Each row is a point on a tangle of strands that fork and nearly touch. The rows are in no order.
In the rows, zero is written as 128.
Two points are linked if the straight distance between their rows is under 142.
K235: [186 114 140  77 139 114 101 153  96 161 160 150 100  78 104 129 140 152
 101 131 128 155  92 164 127 150 144 143 121 114  94  78 101 128]
K424: [113 101 146 153 160 136 144 145 122 127 137 120 152 169 156 149 146  81
 124 135 109 130 137  59  85 127 108 135 120 147 145 104 180  96]
K501: [142 155 174  80 130 147  98 146 160 119 170 196  85 130 181 126  49 139
 141 147 169 133 167 180 146 131 126  82 198 124 145 139 130 109]
K28: [129 126 158 134 146 114  93 154 132 176 174 131  89 162 173 126 112 127
 107 119 120 132 180  78 130 139 124 125 142 174 133 112 154 108]
K618: [ 72 128 111 159 126 122 145  86 151  59  91 125 190 193  99 133 134  88
  99 127 133 145 176 138 135 150  85 132 147 123 167 175 198 127]
K251: [102 128  69 129  78 180 150 133  87  62 121 156 135 115 113 102 194 141
 123 115  78 121 141 155 107 106 163 170 105 140 140 124 102 125]
K688: [158 124 144 115 129  88 100 151 189 117 107 130 169 131  93 190 130  83
 115 162 188 171 146 195 161 130  51 122 112 122 146 165 201 145]
K817: [162 113 144 114 146 156 146 170 111 169 145 155  88 141 198 137 107  98
 177 106 104 114 127 110 108  84 135 105 131 160 112 104  97 115]
K725: [117 114 145  89 133 100 122 107 130  85 139 168 152 106  58 109 128 139
  49 140 133 159 133 193 130 205 116 137 162  91 122 107 162 135]
K957: [135 116  98 121 110 170 177 131  85 103 119 155 119  91 117 118 163 144
 140 118  83 113  92 142  96 103 163 141 109 125  99 108  77 128]
K99: [123 102 104 112  83 139 148 168 148  83 112 152 165 130 101 150 178  82
 106 151 136 157 150 185 115 102  87 171 111 139 158 145 165 107]
K70: [ 82 118 108 152 116 188 202 127 109  53 103 142 172 134 133 150 169  80
 141 144  79 116 127 110  68 109 123 145 116 127 150 130 148 103]
K628: [180 111 109 150 125 129 164 146 118 191 111  79 102  96 127 144 166 104
 171 123 122 136  72 103 108  70 118 172  80 136 110  93 100 134]
K682: [171 110 119 129 136  96 133 120 121 148 115  94 146  62  58 143 172 131
 101 141 153 153  53 139 126 151 116 161  73  88 106  94 124 134]
K340: [ 94 134 119 125 134 195 198 133 105  67 119 174 164 125 174 137 134  89
 163 129  78  94 133 126  79 115 150 109 136 135 126 122 112 103]
K931: [127  96  80 165  97 111 138 111 130 124 104  82 208 127  72 128 136 138
 168 127 139 104  54 117 118 113 132  99  77  85 107 144 128 154]
K798: [102 131 130 116 136 104 131  78 131  92 105 147 136 124  72 113 109 142
  74 133 141 143 132 171 143 179 131 125 160  89 124 145 133 147]
K616: [147  96 117 159 135  88  81 147 147 157 147  94 181 159 112 119 120 154
 129 103 134 122 110  84 146 147 111  86  76 129 108 133 169 136]
K637: [184 116 155  77 153 132 154 159 132 147 152 143 109  66 119 160 131 110
 119 152 128 150  81 172  95 143 125 144 120 104 100  81 120 114]
K944: [147 116 103 138 123 141 167 119  89 147 116 110 115  94 100 121 165 139
 137 120 102 121  75 108 101 105 147 158 101 122  98 103  82 133]
K710: [163 152 117 127 124 122 155 108 146 158  92  77  83  81  94 169 135 131
 151 145 160 138  95 167 150  88 125 149 112  95 114 158  94 163]
K848: [ 69 143  99 130  88 189 168 101  87  67 122 152 112 123 119  97 178 116
  97 128  73 127 173 132  92 137 165 182 150 142 145 119 116 123]
K778: [144  97  80 141  96 112 135 113 123 109  97 109 185  98  44 119 158 149
 125 129 146 132  61 151 129 130 128 129  75  83 106 136 125 148]
K664: [104 131 138 127 114 167 210  98 139 104 105 116  95  88  91 155 138  95
 108 168 109 136 115 142  84 139 129 178 151 104 126 124 122 129]
K640: [119 139 145 100 134 144 103 150 111 127 177 176 108 161 184 112 121 110
 110 125 110 136 199 119 109 146 147 130 173 155 149 101 152  95]
K830: [150 146 157 110 136 121  66 145 141 142 174 186 106 151 183 128  51 166
 130  95 147 123 151 126 165 154 128  63 150 134 120 141 114 115]
K180: [106 108 103 142  99 133 154 145 159  68  97 140 187 173 106 157 156  68
 121 146 141 157 170 166 120 110  74 149 127 138 173 168 198 109]
K361: [128 141 166 104 146 124 115 109  99 176 166 138  55 101 140  85 110 150
  96 133 111 131 139  97 115 156 164 153 183 139 121  72 100 129]
K398: [154 102  98 103 101 126  97 179 100 143 147 143 119 122 125 118 182 126
 113 130 124 154 138 144 118  89 127 167 104 156 138 105 120 109]
K572: [143 143 161 115 150 146 154 133 129 164 134 145  61 129 186 143  86 109
 177 132 130 112 130 123 117  89 132 111 159 143 121 123  87 126]
K356: [ 97 146 152 171 135 138 144 110 158 132  97 100 108 174 189 145  87 128
 202 123 167  80 135  97 167  67 118  63 139 151 135 199  96 151]
K836: [154 106 157  95 156 115 126 165 167 102 140 162 170 127 111 182 114  86
 107 159 156 154 131 177 117 158  81 113 123 108 125 132 196 113]
K858: [ 97 158 187 158 154  85  96  89 135 192 139  78  52 124 135  85 104 181
  96 127 144 113 136  72 161 160 133 134 154 140 127 143 112 152]
K596: [102 161  86 141 105 116  90 110 121 128 111 116 142 168 141  62 110 203
 120  79 108  98 165 114 195 151 177  98 138 154 132 161  90 152]
K92: [107 150 118 114 149 171 132 124 106  77 132 202 182 134 189 104  88 144
 155  93 108  87 124 130 127 172 168  67 144 126 121 115  92 110]
K959: [ 90 163 109 126 102 164 148 105  84 135 117 146  87 121 156  84 128 160
 133 105  84  99 158 110 132 117 187 141 166 157 125 121  52 142]
K19: [ 95 145 127 157 136 150 140 115 149 106  99 144 143 176 192 138  75 133
 184 113 140  82 148 114 149  98 140  61 144 150 136 181  97 133]
K528: [107 119  96 162 121 136 152 103 126 130  93  98 173 145 118 113 117 146
 164 112 110  91  96  89 132 110 149  96 105 122 105 150 104 153]
K902: [122 128 159  95 156 142 118 143 134  97 170 194 144 151 172 132  93 102
 110 132 128 133 174 131  97 171 126  95 171 127 139 104 175  84]
K311: [144 139 148 120 137  99 108 103 113 190 139  75  64  84  88 128 164 128
  80 154 137 176 123 119 122 141 129 211 142 131 135  78 132 136]
K685: [161 106 109 109 116 152 124 187  96 164 152 142 106 139 174 121 160 125
 154 102  93 128 128 122 111  73 143 141 108 166 128 101 101 111]
K259: [ 77 136 121 120 100 168 178  82 111  86 117 137  95 108  91 110 150 117
  81 152  92 140 152 148  95 149 153 177 172 120 138 118 120 131]
K123: [107 170 144 115 115 163 151 100 107 142 114 157  59 110 168 101  89 153
 155 125 119  97 142 135 130 104 163 121 191 142 126 136  46 139]
K494: [132 147 149 100 131 130 131  99 109 168 152 112  38  78 108  99 124 138
  94 161 120 155 135 138 116 132 158 188 184 126 128  85 107 135]
K367: [126 148 160 123 138 124 142 119 144 155 123  88  60 117 129 167 127  91
 130 174 154 153 153 139 123  94 108 173 161 130 153 137 146 132]
K707: [126 139  56 124 102 131  82 138 120  96 125 135 182 175 151  80 118 183
 159  75 108 104 148 136 179 134 171  90 123 143 129 158 101 143]
K22: [152 148 129  61 108 164 132 164 126 110 153 210 106 124 165 126  89 139
 141 130 120 123 153 195 136 130 163  89 177 114 128 121  97 110]
K443: [136  83  56 142  46 113 110 167 137 124 107 103 174 123  88 124 187 105
 167 141 152 141 111 149 134  62 100 159  70 131 148 147 137 122]
K439: [168  91 107 153 135 110 130 135 163 151 116  88 187 134 108 170 105 111
 188 131 161 116  57 130 128 101 105  75  63  92 105 144 148 148]
K794: [108  89 114 154 126 150 167 152 120  75 116 129 196 148 130 151 174  79
 145 148 106 122 106 102  69  98  97 140  93 122 160 120 177  91]
K801: [122 134 142 114 142 116 121 118 134 131 124 130 104 135 118 143 108 118
 108 150 147 139 150 145 131 134 122 136 158 119 134 141 139 132]
K91: [127 130  51 112 104 140 105 145 109  46 128 158 212 154 134  95 141 161
 155  90 108 114 136 174 146 133 155 101 108 125 134 151 121 128]
K402: [152  83 123 144 139 103  76 181 131 153 170 112 166 157 141 113 144 150
 128  98 108 130 117  83 124 131 112 106  74 151 122 104 166 113]
K753: [ 71 117 111 180 124 120 124 112 114 113 117  78 186 181 122  88 171 131
 105 114  87 115 149  46 118 151 129 144 108 153 159 120 170 118]
K358: [175  99 158  98 161 143 160 178 152 135 139 145 136 109 146 200 119  71
 153 156 142 146  92 160  92 120  94 111 102 115 116 109 157 103]
K228: [143 111  70 158  62 150 174 136 152 134  78  82 129 108  86 171 165  89
 173 157 154 137 102 150 126  54 107 167  80 126 143 167 123 140]
K547: [ 98 156  95 136 109 144 121 129  98 154 119 120 106 154 165  74 137 178
 130  89  79  97 162  91 159 129 183 127 144 177 134 133  76 138]
K735: [106 137 144 173 151 128 170  94 121 178  95  80 114 137 137  99 118 138
 156 114  98  88 104  48 124 119 135 114 121 151 103 121  82 146]
K206: [104 109 102 153 129 111  90 158 121  95 158 110 205 184 152  90 170 149
 127  98  85 115 147  79 114 144 126 124  90 159 160 114 176 103]
K813: [127 158 191 123 149  82  56 105 138 177 166 101  45 108 133 101  85 182
  92 128 166 133 139 110 174 152 131 138 166 125 124 133 123 148]
K384: [ 99 156 125 135 142 167 135 113 127 104 110 177 153 148 193 116  69 150
 166 100 126  78 135 116 140 141 156  68 154 144 129 148  71 123]
K988: [ 60 125 112 177 132 126 140  76 131  70  91 107 209 188 103 107 145 100
  98 117 114 126 162  82 121 168 108 132 134 121 164 151 188 125]
K54: [161 120 112 136 130  93 108 128 168 133  97 104 173 128  74 169 113 116
 141 147 186 141 102 169 163 119  93  99  87  93 123 172 165 159]
K67: [153  95  71 115  67 100  89 164 122 133 118 125 155 103  78 108 194 130
 121 132 149 158 118 163 150  86 108 169  75 136 138 130 120 125]
K302: [108 119 157 147 157 133 148 137 103 160 149 118 114 151 162 118 149 105
 115 125  89 120 143  52  87 131 129 150 137 161 134  88 148 103]
K886: [123 116 171 119 171 106  82 128 131 111 187 176 150 141 142 123  88 127
  72 119 132 141 156  98 109 205 113 102 152 122 119  94 183  97]
K129: [142 117 147 174 155  86 105 120 163 177 130  68 141 153 115 153 108 122
 136 127 157 123 115  70 147 131 102 102  89 130 128 145 171 146]
K332: [132 153 142 131 115 148 206 105 173 122  85  83  84  69  89 189 135 100
 141 173 141 139  94 171 114 110 115 176 130  90 123 144 113 145]
K792: [130 140 172 124 165  72  56 103 146 145 162 135 107 120 106 118  68 174
  73 119 169 137 141 118 168 190 111 103 143 108 112 137 148 145]
K58: [139 114 131 116 112 106 134 126 118 138 122 108 118  70  64 139 185 110
  75 161 140 173  99 147 111 152 106 204 104 113 137  90 142 119]
K472: [170 137 172 155 169  83  91 125 167 195 146  64  96 121 136 179 112 117
 143 121 169 139 111  89 153 118  90 113  87 128 119 129 161 143]
K102: [104 161 174 162 148 114 140  89 125 189 107  90  67 124 151  87 102 168
 141 116 120  86 114  65 141 127 138 120 146 155 111 130  63 148]
K729: [134 160 173 143 141 116 125 116 157 149 110  89  69 130 169 158  94 134
 190 132 200  99 112 138 186  77 113  88 135 112 115 201  99 163]
K242: [123 129 160 120 162  79  64 108 138 109 167 168 149 145 111 111  79 156
  62 110 149 146 163 123 149 210 106 103 159 115 116 123 175 123]
K349: [158 152 181 137 168 104 120 115 157 187 133  62  60  95 143 188 130  91
 144 160 156 157 123 114 120 107  96 167 137 128 139 106 159 128]
K695: [120 124 110 113 146 156 139 139 102  61 135 182 190 136 155 116 134 132
 133 108  93 107 120 142 106 148 155  92 119 113 122 118 126 107]
K12: [151 142 111  70 109 129  95 144 104  94 147 204 139 129 127 101 109 171
 101 105 118 137 147 193 158 167 164  98 159 110 115 125 106 123]
K850: [149 167 158 136 142 107 129 102 149 169 103  67  58  94 134 167 119 132
 169 142 181 125 101 149 168  80 122 129 127  98 111 169  99 165]
K508: [173 126 122  78 120  96  59 142 105 141 152 171 120 118  89 104 123 178
  83 115 134 156 136 180 171 161 147 123 142 120 103 113 108 143]

A fork is a point with three links, a tip a point with one. Leave the first point through the second and follow the links. Name the first fork or tip that comes.
K817, K685 | K228
K830, K501 | K931
K99, K180 | K725
K356, K729 | K628
K259, K664 | K695
K798, K801 | K99
K439, K54 | K830
K778, K682 | K361
